Each row is a point on a landscape with many valleys, with its height.
A ball rolls from a point to the lowest of its 3 nearest points, and stops where none of them is lower. Distance is the straight distance between rows; heights are no part of it.
J_187: [106 130 118 127 147 158 142 163 123 145 130 202 116 134  93 152  89 148
 102 147 125 159  87 104 127 208 166 163 140 169 129  81 100  96 163 142
  85 118 205 155 112  99 147 126 131 103 127 122 147 154 102  90 124  92
  96 161]  (h 4.49)
J_997: [155  98 110  93 128 114 141  91 130 102 124  84 116  80 194  97 151 101
  83  78  83 133 153 144 135 109  77 128 139 167 166 152 168 149 116 131
 172 108  60 135 161 159 115 127 111 139 164 122 118  77 179 149 184  85
 135 117]  (h 1.48)
J_872: [124 102 160  95 103 172  98 106 164 115  87  70 115  94 135 130 108  92
  64 172 104 114 127 146 154 111  57 104 136 124 161 106 152  93 110 156
 131 122 117 135 109 148 148 119 125 107 108  84 141 141  88 113 144 124
 193 115]  (h 3.66)
J_200: [149 122 150 136  89 173 128  92 118 106  91  86 104 106 123 141 130 119
 100 136 137  78 122 143 126 117  68 144 142 117 164 115 169 123 135 127
 157 133 111 104 101 161 125 144 117 197 139 109  88 126 126 143  89 105
 165 148]  (h 2.29)
J_693: [103 132 118 149 120 107 122 166  99 153 142 192 121 185  97 134 130 156
 170 145 164 145 140  90 131 151 168 114 125  98 109 109  98 159 151 116
 108 144 174 124 112  92 156 130 159 117 117 125 141 160  96 102 129 143
  97 154]  (h 5.00)
J_940: [119 148  82 133 187 105 116 109 113 122 182 163 139 126 120 155 125 133
 136  43  89 159 100 134  76 155 187 131 131 168 109 120 108 155 148 150
 120 150 141 155 116 140  93 109 157 138 171 167 141 138 186  82 125 139
  53 109]  (h 6.91)
J_486: [128 116  88 195 136  99 137 110 131 129 158 159 123 158 123 145 133 149
 186  66 153 109 145 113  91 164 171 174 131 154 109 168 106 174 133 127
 125 136 130 130 121 140 142 115 154 193 125 164 110 131 145 128 108 153
  77 120]  (h 4.76)
J_560: [146 112  71 153 149 104 159  61 133 100 191 104 163  66 192  90 150 126
 164  57 107 129 149 121  68 175 182 187 145 204 103 193 136 190 104 115
 113 146 104 112 135 135 115  88 122 176 138 161  91  76 217 152 163 118
  88  92]  (h 3.48)
J_286: [116 143 100  95 157 134 156  89 177 133 122  78 107 137 134 149 132  93
  46  95  99 152 134 173 115 155 108 140 167 176 137 110 168 142 118 162
 146  89 134 138 105 138 124 106 152 136 160 141  71 107 170 160 115  50
 117 159]  (h 3.20)
J_6: [141 135 126 180  74  97 150 101 151 105  79 128 109 146 112 117 143 127
 164  93 185  90 113 110  97 115 154 141 148 145 127 160 129 160 101 117
 156 150 140 120 123 182 111 115 130 176 135 119  86 117 202 171  78  99
 134 157]  (h 5.16)
J_402: [101 121 149  71 160 148  93 164 129 130 124 132 163 105  99 134  74 134
  83 175 100 162 105 118 155 103 113  75 103 115 146 114 114  85 156 143
  91 117 106 134 123  94 130 145 128  37 123 102 170 143  99 101 135 156
 164 110]  (h 2.40)
J_691: [161 120 171 153 111 150 147 156 123 146 137 190 109 134 105 152 117 149
 151 170 149 117 145  92 134 194 134 160 117 111 105  97  88  88 164 137
  91 176 217 137 121  95 184 127 158 147  90  93 133 155  70  77 111 146
 143 158]  (h 4.42)
J_114: [117 158  97 126 184  85  70 176 158 123 128 181 170 174 118 116 122 138
 114 130 109 137 101 110 130 101 140 122 112 124 135 131 130 115 104 123
 163 117  93 140 162 134  70 129 114  30 122 146 169 115 158 116 156 126
 106  96]  (h 1.15)
J_636: [120  76 111  67  81 139 123  79 153  72  90  59 134  99 208  97 179  44
  55  87  95 174 194 159 122 196  25 130 165 112 153  85 202  93  91  82
 125 113 113 103 136 125 149 130 123 155  87  95  85  88 156 144 166  61
 106 113]  (h 3.96)
J_918: [108 162  92 125 177 122 122 110 160 154 111 139 122 135 136 121 127 107
  49 102  97 142 101 147 130 147 140 147 145 180 126 101 139 130 131 157
 119  98 175 162 117 124 117 101 128  94 148 143 114 117 141 130 120  70
 100 134]  (h 3.04)
J_924: [185  93 157 125 123 173 146 138 100 138 137 103  93  99 113 169 114 153
 129 116  73 126 140 176 130 185  62 141 119 136 146  70 111  83 140 167
 107 139 146 128  86 127 155 150 118 229 116 130 100 144 103 101 102 134
 150 147]  (h 1.47)
J_151: [123  88 171 127 103 163 112 120 115 118 125 122 117  77 130 130 110 125
 148 148 117 117 119 154 144 108  72 114  90  97 126  97 122  95 161 160
 114 138 128 126 105 130 158 128 134 137 100 108 160 149  70  98  97 161
 189 120]  (h 0.66)
J_28: [124 115 124 178  79 132 137 119  94  78 144 133 145  87 159 105 136 123
 193 117 179 105 153 120 137 108 149 123  84 100 125 186 110 159 128  69
 132 146  89 111 135 126 136 139  92 144  98 130 126 126 118 128 143 189
 118 118]  (h 1.33)
J_760: [131 107 103 139  95 142 146  96 174 117  93  87 101  91 158  98 143  81
  99 113 133  87 136 141 116  90 114 168 157 137 140 147 150 133  93 120
 158 121 111 131 139 161 101 108  96 133 125 131  79  90 154 166 135 109
 137 141]  (h 2.17)
J_247: [122 130 145 129 102  99 131  97  96 156 111 110 115 175  82 132 136 163
 168 101 174 101 117 122 112  77 130 137 127 119 106 168 141 159 147 142
 182 145 135 112 140 158 112 152 160 168 172 128 114 147 189 148 104 142
 134 166]  (h 5.27)
J_36: [113 159  62 150 179 131 143 145 153 129 162 154 124 102 136 124 149  77
  87  78  98 173 110 160 122 197 148 147 144 186 120  75 113 121 106 116
  81  97 183 144  92  91 123 117 134 145 139 159  93 127 132 102  95  65
  53 131]  (h 4.80)
J_288: [166 121 159 109  92 135 119 107  96 171 112  82  89 152  91 148 132 176
 146 117 121 120 124 152 147  96  88 108 129 138 139 128 169 123 144 151
 157 139 106 113 108 161 138 164 132 209 174 130 111 120 155 148  82 130
 184 133]  (h 2.24)
J_986: [112 124  73 162 131  84 120 133 103 108 176 137 188 144 161 129 145 121
 175 115 159 152 140 104 134 154 167 135 130  93 139 191  91 171  98  79
 136 137  83 137 147 123 112 113 110 124 110 149 141 115 115 133 153 165
 104  79]  (h 0.76)
J_22: [122 124 103 208 165 120 139 143 130 136 167 183 138 102 111 135 151  96
 126 118 121 145 119 127 120 174 169 145 128 158 140 126  96 137 116 126
  99 132 154 142 127  86 152  97 101 155 110 161 129 141 108 113  99 110
  74 124]  (h 6.26)
J_185: [105 167 131 134 109  84 137 154  46 136 164 122 196 186 119 167 147 132
 199 186 185 134 142  85 158 135 158  63 139  73  94 135  92 153 140  64
 144 125 136  88 140  86 141 125 134 125 138 135 163 133  52 100 140 146
 121 144]  (h 7.72)
J_26: [122 126 118 116 105 140 174  64 174 106 105  86 112 118 147 112 172  77
 113  81 141 105 134 169  51 139  95 151 168 161  97 124 184 172 100 116
 172 113 152 118  93 174  97  95 124 149 148 153  47  78 226 182 112  45
 116 175]  (h 4.92)
J_384: [140  96 138 127  77 147 121 109 116 111  74  82 141 117 131 142 123 148
 143 151 116 106 132 148 155  39  66 118 119 109 155 151 174 139 118 146
 158 116  35 127 139 166 103 155 103 137 134  92 136 110 129 167 147 152
 184  99]  (h 2.15)
J_943: [106 123 178 147  84 123 113 163  73 103 184 130 159 123 144 156 132  96
 205 186 181 149 150 134 140 134 162  74 105  54 110 127  99 132 167  75
 126 167 160 103 110  86 148 118 139  97 101 123 163 161  41  91 122 157
 144 132]  (h 7.04)
J_839: [140 123  87 120 139 111 138 114 112  87 176 137 131 105 175 108 136 133
 154  76 107 135 144 130 121 130 149 152 109 146 139 184 148 147  88 120
 167 130  65 148 159 155  82 117  95 132 131 138 126  94 183 161 175 154
 102  67]  (h 0.57)
J_419: [ 89 118 184 160  95 128 109 132 115  76 133 125 137  97 146 116 124  96
 191 205 166  96 112 118 121  48 160  86  88  52 134 131 131  97 121  83
 142 129 127 101 133 121 120 118 120  72  87  77 164 166  93  94 141 175
 187 134]  (h 2.34)
J_978: [136 101 173 117 135 167 107 150  92 111 170 137 117  97 131 159  99 127
 139 166  86 140 135 158 137 161 114 100  79 102 122 108  97 104 162 158
  79 133 126 113  84 103 187 140 121 155 108 130 155 176  68  77  92 166
 164 114]  (h 1.07)
J_650: [120 140 103 108 119 108 109 113 167 124 113 112 131 109 150 111 129 106
  64  97  96 124 141 143 102 103 102 158 157 163 135 135 141 142  88 137
 163 114  63 155 155 154  93 101 105 101 153 152 122  87 171 162 127 117
 114 115]  (h 2.28)
J_458: [123 123 102 146 157 122 146 109 104 144 153 130 119 105 127 137 129 102
 125  70  79 127 125 143 122 184 127 161 144 193 131 103 133 127 123 158
 103 114 155 141 101 116 127 102 129 194 141 174  79 133 147 118  95  98
  83 138]  (h 3.95)
J_587: [110 129 178 124 125 148 129 161 133 146 133 138 113 133 101 152  86 153
 125 198 135 115 117 117 142 119 148  93 117  98 107  81  90  86 174 126
  77 154 180 124 123 104 156 121 170  54 100  96 167 166  64 114 134 165
 185 130]  (h 1.76)
J_215: [112 159 146 133 146  99 127 123 146 148 107 163 117 193  87 131 120 172
 145 142 156 127 109  83 106 113 168 144 154 118  98 134 110 155 129 133
 143 114 134 123 159 146 113 133 152 108 146 140 140 129 156 136  95 138
  92 144]  (h 3.98)
J_719: [101 152 125 118 139 110 124 128 163 104 117 115 141 138 153 109 118 174
 167 117 122 118 119 111 104  64 161 155 125 122  96 176 153 139 101 111
 178 144  57 137 178 161  64 138 110 111 140 135 137 103 187 162 166 157
 139 109]  (h 0.88)
J_801: [137 116 115 109 131 129 119 111  90 131 134 130 123 135 116 137 119 140
 141 113 119 134 138 142 162 105 103 122 121 118 137 139 133 123 154 135
 142 126  96 144 104 128 121 161 132 134 152 153 148 137 111 126 118 147
 141 114]  (h 2.11)
J_966: [119  99 142 114  95 157 126 110 146 116  74  69 131  78 155 122 159  98
  56 125 108  97 151 155 128  73  44 126 163 144 159 139 186 106  71 139
 139 109  71 149 155 171  97 135  95 129 123  86 114  88 142 146 163 121
 138 110]  (h 1.13)
J_985: [ 84 144 141  67 177 128 127 121 187 172 100 100 112 143  93 133  94 142
  39 132  84 142  99 130 143 114 109 117 157 189 153 113 143  96 121 195
 119 108 142 143 125 140 115 123 156  87 144 111 128 142 129 139 135  96
 115 114]  (h 3.26)
J_840: [119 141 194  94 134 107 104 132 119 145 128 103 132 193 103 125 105 159
 156 239 154 122 105  96 151  73 141  64 135  97  97 140 116 121 128 113
 124 119 137  89 142  87 116 130 150  20 119  81 154 163  77 131 154 151
 190 120]  (h 1.92)
J_873: [128 145 125 107 140 139 139 144 104 154 116 176 109 154  72 127  94 173
 101 121  98 149  96 104 132 187 155 166 126 181 121  78 123 101 152 188
  78 135 183 142  93 115 149 162 141 114 141 119 149 156 126  99 146  86
 121 161]  (h 3.41)
J_945: [ 95 152  90 138 171  90  88 160 140 137 149 170 150 163 109 113 119 129
 139 136 142 165 123 106 131 118 173 109 102  79 141 139 111 118 115  96
 125 128 127 133 167 124 120 119 115  72 102 143 156 112 126 120 130 158
  92 112]  (h 2.09)
J_517: [116 178 104 103 174  87 115 184 155 116 138 161 183 209 146 114 130 177
 169 133 144 126 132 100 114 121 202 120 109  99 107 191 123 179 102  89
 170 122 106 118 160 138  64 134 120  55 145 130 176 109 148 112 188 163
 105  84]  (h 1.64)
J_101: [125  94 141 149 138 161  82 165 129 112 164 137 142  78 140 120 116  89
 113 139 105 126 120 140 157 140 127 114 109  95 150 108 127 104 143 121
 103 138 100 150 116 101 146 113 117 103  94 145 165 145  64  84 127 169
 133 107]  (h 1.21)
J_514: [178  90 113 130 119 130 134 108  85  97 148  82 135  60 184 132 161  90
  94  88  88 128 179 174 147 144  67 124 132 125 153 124 146 106 116 122
 115 126  84 129 122 101 147 121 100 209 126 149  93 107 113 115 141 130
 124 105]  (h 0.94)
J_783: [154 152 198 133  59 149 151 127 131 135 106 141  92 138  85 128 114 141
 176 168 171 113 112 109 126 112 134 143 115 100 110  94 127  94 157 137
 120 184 198  97 119 130 172 156 173 141  86  84 128 182  92 115 111 132
 181 158]  (h 2.65)
J_390: [149 121 118  94 169 172 107 124 155 146 128 110 114 107 109 150 118 129
  61  71  75 144 144 140 157 161  63 113 127 182 144 114 140  99 140 181
 123  99 124 130  86 130 150 142 133 133 163 112 113 112 138 100 126 106
 134 126]  (h 3.55)
J_938: [137 115 161 101 123 175 135  96 153 177  92 107  93 143  67 162 115 167
  70 128  93 127 102 136 131 144  93 168 157 193 114  83 165 113 155 203
  97 136 159 143  84 154 131 133 152 139 155 124 131 161 151 148 124  74
 143 164]  (h 2.77)
J_552: [117 148 123 120 134 101 113 136 103 162 141 156 130 194 104 161 131 181
 162  98 150 134 112 101  68 140 184 110 144 138  82 143 105 193 156 133
 134 137 128 116 130 108 109 149 177 174 170 171 118 142 149 119 127 144
  83 159]  (h 5.29)
J_417: [117 170  81  98 161  82 101 121 128  98 173 176 195 155 158 148 136 169
 184  65 106 158 128 114  84 146 190 127 124 132 127 171  91 173 131 128
 147 131  80 130 152 122  77 125 132 117 172 175 160 118 179 111 159 180
  77  90]  (h 7.46)
J_493: [158  90 129 148 103 146 132 116  85 111 141 109 130 110 125 122 142 107
 210 150 122 115 135 136 162 118 108 115  81  81 122 152 118 123 136 124
 123 144  98 123 112 116 142 168 102 185 111 143 124 152  87 133  97 166
 162 117]  (h 1.79)
J_67: [170  78  99 101 126 117 130 123  89  96 149 109 137  80 166 117 150 112
 137  93  91 144 154 161 150 118  74 121 132 154 157 134 160 129 113 141
 153 109  60 139 132 145 147 136 103 191 158 158 115  87 162 139 137 131
 123 109]  (h 0.41)
J_785: [132 120 107 126 152 108 113 159  94 111 153 138 127  74 167 103 147  94
  86 108  84 140 139 157 170 132  82 138 117 134 144 139 156 113 109 134
 131 102  70 162 116 115 128 128  86 111 135 138 133  99 119 116 152 142
  93 102]  (h 1.00)
J_863: [122 176 163 138  90  96 151 179  69 140 143 127 170 174 116 168 146 149
 208 207 192 134 184 107 143 129 188  64 139  55  91 114  80 151 162  66
 116 141 172  80 148  77 170 123 168  96 121  82 167 149  63 100 157 134
 132 147]  (h 8.20)
J_835: [122 158 103 151 113 108 145  93 206 107  97 127 125 161 149 115 150 148
 149  80 171 103 106 108  78 113 177 157 170 145 114 149 112 202 106 135
 162 142 149 129 162 187  86  93 136 141 165 142 111  76 204 177 107 124
 103 136]  (h 5.06)
J_234: [ 99 181  98 143 176 116 117 150 207 152 121 176 110 142 114 113 134  98
  74 117 143 157  92 135 123 157 173 132 151 134 131 106 112 122  90 131
 133 111 172 146 160 131 125  89 113  75  92 137 150 125 126 142 109  74
 110 114]  (h 4.41)
J_851: [125 131 112  72 159  96 116 139 164 138  92 113 122 126 148 129 122 115
  51 149  98 122 132 133 153  88  74 135 135 151 120 134 153  98 116 156
 163  98  64 151 154 159  83 104 122  81 138 116 112  98 153 158 150 121
 119  96]  (h 1.89)
J_838: [135 155  89  77 175  99  96 159 106  96 158 157 142 100 179 107 129  84
  41  63  35 190 113 152 148 128 112 128 112 163 155 113 147 125 126 135
 113  97 101 143  91  99 110 116 115 108 163 154 125 114 147 104 156 113
  76  93]  (h 1.35)
J_99: [106 100 132 165  69 150 124 120 111  83  84  97 135  55 163  90 155  97
 142 136 138  80 150 123 123  62 108 143 100 102 165 169 153 143 121  99
 153 143  64 131 158 173 100 134  54 143  86  63 130 103 150 165 148 133
 134 119]  (h 1.27)
J_179: [174  83 100 187 115 157 159  92 111  84 138 104 138  70 171  92 150 100
 160  89 115  97 160 129 111 131 108 161 123 154 129 173 145 153 105 104
 127 137 106 133 124 133 134 111  66 204 125 147  67  91 183 157 135  98
 118 136]  (h 2.98)
J_976: [162  78  99 151 108 125 154  82  96  85 177  77 149  52 185  82 147 125
 161  60 121 142 151 156 112 141 120 161 121 185 158 212 141 156 129  95
 147 142  78 132 169 167 105 124  68 184 142 113  88  78 219 183 170  99
 115  88]  (h 3.60)
J_437: [114 136 112 119 135 145 134 108 191 139  98 105  93 102 142 108 120  86
  48 131 145 123 138 163 135 143  96 136 154 160 130  92 149 105 102 145
 116  88 145 156 112 139 124 100 141 116 109 114 121 113 104 142 104  96
 137 156]  (h 2.22)
J_609: [141 135 141 169  98 151 161 115 151 146 111 123  72 117 105 136 126 103
 145 136 164  85 144 137 104 109 100 157 149 139 130 129 138 112 114 142
 132 126 165 143 116 151 155 139 130 184 114 122 105 126 130 139  88 122
 128 163]  (h 3.59)
J_239: [107 186  84 160 176 100 113 147 174 141 116 190 148 172 100 132 128 152
 135  99 136 166 102 106  90 165 208 132 133 136 100 106 102 188 119 128
 164 115 164 130 170 152  99 113 138  67 136 158 167 138 182 109 123 121
  57 114]  (h 6.79)
J_100: [130 112 122 147  94 132 109 131 105 108 105 105 122  86 151 109 151 106
 120 126 120  88 149 147 147  76 111 131 107  86 152 152 148 139 117 118
 159 124  94 143 142 139 109 131  93 131 115 112 117 117 113 134 114 154
 150 121]  (h 1.66)
J_710: [150 116 165 107 126 170 131 140  87 145 149 131 138 143 104 156  71 159
 130 198  94 154 120 127 159 165 119  92  73 102 113  73 111 106 192 148
  84 138 176 108  79  90 171 156 137  61 122  80 165 189  81  80 157 155
 199 144]  (h 2.14)
J_855: [103 122 179  95 168 139 108 136 163 177 103 115 134 168  72 115  59 204
  98 201 139 139  70  82 139 117 133 103 127 137  99 131  91  89 178 147
  89 118 165 106 143 110 136 145 142  23 122 106 162 178  95 133 148 132
 157 117]  (h 0.95)
J_175: [126 113 145 165  92 147 152 161  78 146 169 167 152 136  99 163 132 136
 201 182 153 127 153  98 140 176 140 130 102  83  94 113  85 127 169 124
  93 170 187 113 117  66 182 136 156 154 103 133 145 176  59  79 120 155
 129 163]  (h 5.84)
J_186: [134 167 162 132 122 128 145 147 147 156 103 156 104 155  91 113 112 163
 146 194 170 129  92  85 124 129 162 134 131  94 111  92  97 105 133 146
 116 158 202 131 121 110 182 131 167  82  97 103 158 148  83 129 103 122
 133 152]  (h 3.03)
J_388: [121 119  90 164 169 110  94 153  90 133 156 176 168 114 118 109 130 131
 125 106 104 152 111 137 153 140 155 117 118 135 147 129 119 111 138 142
 108 118 128 142 114  90 137 120 132 119 128 174 149 134 117 102 106 148
  79 102]  (h 3.45)
J_435: [110 151 128 123 120 103 121 123 162 131  99 131 121 155 106 107 129 137
 134 125 177  82 116 121 104  90 136 147 158 128 125 159 136 167 111 137
 159 133 122 152 164 184 110 135 153 140 155 142 109 124 182 186 104 145
 126 147]  (h 4.62)
J_230: [ 97 132 107 136 123  82 121 143 134 123 117 152 140 147 130 104 130 134
 142 146 166 116 128 105 123  72 186 119 109  96 118 170  97 132 103  99
 162 126 107 145 171 141  90 138 113  88 126 135 178 121 138 153 133 156
 125 128]  (h 1.14)
J_962: [137 140 144 144 127 190 159 152 142 149 122 136  96  91 123 145 102 113
 107 125 122 122 155 148 119 198  94 158 125 150 132  83 104  65 113 145
  72 136 193 146 112 100 167 134 134 183  94 116 116 144  91  91 100 120
 142 163]  (h 2.25)
J_531: [122 146  94 153 115 107 120 131 177  95 107 165 139 113 147  82 138 115
 135 109 163 103 123 118 110 106 177 150 118 115 130 162 113 154  74  98
 172 120 108 142 178 168  79 107 103  96 117 147 128  87 154 166 147 131
 109 115]  (h 1.06)
J_260: [134  95  89 145 121 116 133 129  51  82 162 135 163 115 180 102 126 133
 183 105 139 137 155 125 150 119 149 136  88 106 133 202 110 155 114  88
 143 124  47 139 173 124 114 129  85 153 120 168 141 135 130 136 168 173
 106  81]  (h 0.96)
J_527: [125 131 188  95  89 141 146  94 120 160  71  67 114 151  85 135 100 144
 154 206 147 107  96 126 137  35  82  97 116 107 124 141 153 108 156 129
 126 157 122  93 103 129 125 159 152 124 131  93 140 182  98 149 133 165
 188 116]  (h 3.30)
J_762: [116 161 185 138 126 103 130 153 153 135 110 147 127 201 116 123 138 123
 169 206 198 147 126  86 153  92 186  75 134  50 111 112 121 124 144  79
 128 142 180  84 154 125 164 138 176  55  96  92 175 144  92  99 124 148
 148 140]  (h 3.28)
J_756: [119 165 210  93 110  92 174 128 129 152  89 108 146 223 102 132 136 185
 173 211 180 132  92  69 113  66 181  70 136  97 113 154 114 161 147  72
 141 123 157  81 177  85 147 148 180  98 140  87 138 137 105 135 150 118
 138 143]  (h 4.68)
J_16: [110  92 131 143 167 161  85 161  80 130 191 172 148  98 119 139 101 122
 122 146 118 156 118 156 151 163 122  80  74  98 119  99 101  88 148 141
  79 138 134 162  94  75 149 122 110  87 121 146 178 154  61  84 111 178
 149  92]  (h 1.83)
J_908: [127 122 153 145 176 169 114 171 112 134 177 163 127  90 147 133 122 125
  84 139 107 135 119 125 154 173 119 120 101 135 109  83 103  81 153 139
  83 136 160 135 102 111 161  98 144 114  98 124 146 155  70  71 116 137
 142 133]  (h 2.10)
J_118: [108 153  95 185 143 113 125 151 164 125 133 196 102 147  98 115 128 117
 163 104 191 126 135 117 117 147 183 135 137 106 127 138 105 149 117 117
 119 135 169 132 151 140 152 115 128 136 108 147 115 128 130 132  97 129
  93 133]  (h 0.77)
J_150: [147 122 160 122 109 163 122 128 123 173  99 108  88 150  89 144  92 152
 139 149 138 137 119 126 134 125 107 137 132 120 150 111 125 103 163 156
 123 146 145 122 107 140 161 162 154 153 135 119 129 158  99 131  82 134
 177 158]  (h 1.24)
J_932: [125 148  96 101 157 117  91 143 172 122 109 134 117 100 164  90 153  72
  21 121  87 145 146 140 158 127 102 134 133 148 165 113 135  98 100 118
 136 106 102 149 139 116  95 112 112  78 104 142 106 100 101 118 145 112
 109 111]  (h 1.45)
J_827: [151 102 134 116 128 181 174  96 162 127 115  83 101 139 177 147 172  62
  95  76 125  99 189 175  98 211  51 159 158 148 113  67 184  92 107 122
  99 100 168 107  96 110 135 138 126 203  92 141  37 103 164 117 101  59
 137 170]  (h 1.12)
J_404: [100 138 135 141 131 102 128 163  98  91 126 146 179 148 149 123 141 133
 193 177 183 130 118  94 154  77 163  98  95  60 127 150 120 144 119  54
 159 110  94 102 184 111 101 125 107  72 106 123 188 124  88 126 167 176
 142 133]  (h 1.59)
J_349: [164  99  73 152 141  91 155 105 130  83 178 131 158  91 199 115 153  91
 114  62 115 130 155 155 115 161 137 179 137 163 124 165 145 159  89 102
 132 106 109 131 143 113 117  89 112 166 127 167  71  80 177 141 158  99
  88 119]  (h 1.85)
J_413: [121 103 137 115 107 139 131 110 159 157  79  72 106 136  88 143 131 145
  96 134 122 114 111 151 113  85  73 134 152 142 137 140 170 142 105 169
 159 117  97 136 112 171 107 123 135 134 144 132 102 111 157 167  95 100
 137 126]  (h 0.51)
J_653: [110 160 153 110 107  87 144 153  81 139 135 141 156 222  98 167 146 182
 186 151 186 128 132 103 112 136 196  66 137  84 104 148  90 192 174  74
 138 112 139 105 133  70 146 139 167 136 164 119 153 137 100 114 175 131
 114 152]  (h 8.36)
J_542: [163 110 122 150 109 128 137 139  86 144 144 138  96 141 100 156 146 132
 167 118 136 111 146 113 143 149 124 130 123 128 124 141 102 136 142 143
 107 144 145 112 113 123 166 157 141 200 129 138 114 141 104 125  86 143
 114 142]  (h 2.58)
J_110: [155 114 108  88 122 127 140 102 120 135 132 122 110 124 142 124 138 139
 110  66  89 113 135 145 108 134 113 145 149 165 147 109 164 143 115 158
 137 113 116 127 108 162 106 116 134 176 204 152  93  85 172 152  97 112
 124 151]  (h 4.29)
J_91: [126 142 176 102  94 122 133 136  87 133 121 113 152 173 110 138 115 136
 175 202 176 108 130 124 146  55 139  76 116  52 127 142 115 123 151  92
 158 136 107  78 125 109 110 146 157  95 142 119 160 159  75 135 130 153
 176 141]  (h 2.39)
J_821: [108 143 122  93 178 111  83 159  92 144 157 159 171 159  98 155 120 163
 126 166 108 187 119 101 161 118 157  74 102 105 107 129 106 110 170  99
 106  96 121 136 109  82 112 160 120  39 146 143 180 165 112  90 148 159
 127 108]  (h 3.01)
J_754: [186  72 129 144 122 158 139 111  91 136 147  92  98  81 155 132 141 114
 133 103  94 117 152 159 135 142  65 142 139 127 144 123 138 102 106 139
 129 123 119 135 102 113 153 140  98 231 139 137  86 119 127 142  97 124
 147 119]  (h 1.09)
J_631: [159 111 215 119  69 166 146  85 122 191  81  81  63 169  60 166 100 186
 151 165 120 108 108 122 144 122  79 144 155 162 133  99 164  94 151 178
 137 150 153 112  99 174 157 165 149 179 149  88 100 171 138 151 110 106
 189 143]  (h 1.99)
J_823: [159 114 153  77 111 186 122  91 156 138  91  65  87 105 136 165 125 128
  59 143 101 111 133 147 159 147  26 122 140 149 157  90 173  94 126 162
 116 125 113 122  70 158 156 140 144 176 123 105 105 129 126 125 117 101
 190 141]  (h 3.15)
J_983: [ 91 164 114 132 166 129 100 182 164 150 117 174 118 111  98  99  98 115
  45 163 130 139  92 134 149 132 155 126 126 130 151  85 100  78 149 150
  93 125 171 151 125 133 121 119 126  43  99 127 172 132  79 129 119 108
 130 119]  (h 5.52)
J_199: [142 110  92 173 113 100 139 127 105  91 122 116 140  71 187  80 154  85
 134  85 128 115 154 130 127 115 124 157 111 154 150 165 121 157  92  99
 138 118  79 141 198 168  92 118  49 117  96  93 121  82 145 180 147 122
 134 121]  (h 0.93)
J_439: [117 188  95 120 163 119 131 116 194 126 137 173 139 174 113 138 129 148
 170  75 121 131 102 108  43 138 211 148 146 139 107 109  82 205 132 157
 129 163 138 129 151 153  99 117 146 126 164 155 125 102 198 134 131 129
  65 142]  (h 5.91)
J_614: [118 150 192  96 119 134 154 134 153 201  89 121  95 155  61 139  72 180
  97 181 124 114  78  94 136 123 143 141 142 163 120 120 122  93 144 179
  83 154 191 122 107 128 171 141 177 104 113 101 129 174 113 151 157 101
 162 147]  (h 1.84)
J_764: [152 105  88 104 144 133 149 102 168 124 140  83 113 103 173 108 174  87
  82  67  92 143 152 161 129 171  88 157 151 151 136  84 171 100  99 124
 100  98 157 112  98  87 146 129 123 189 118 162  63 110 154 123 124  88
  90 144]  (h 2.62)

For each start below, name the point where the ball stops.
J_419: J_839
J_945: J_839
J_36: J_67
J_517: J_839
J_185: J_150
J_114: J_839
J_286: J_67
J_863: J_150
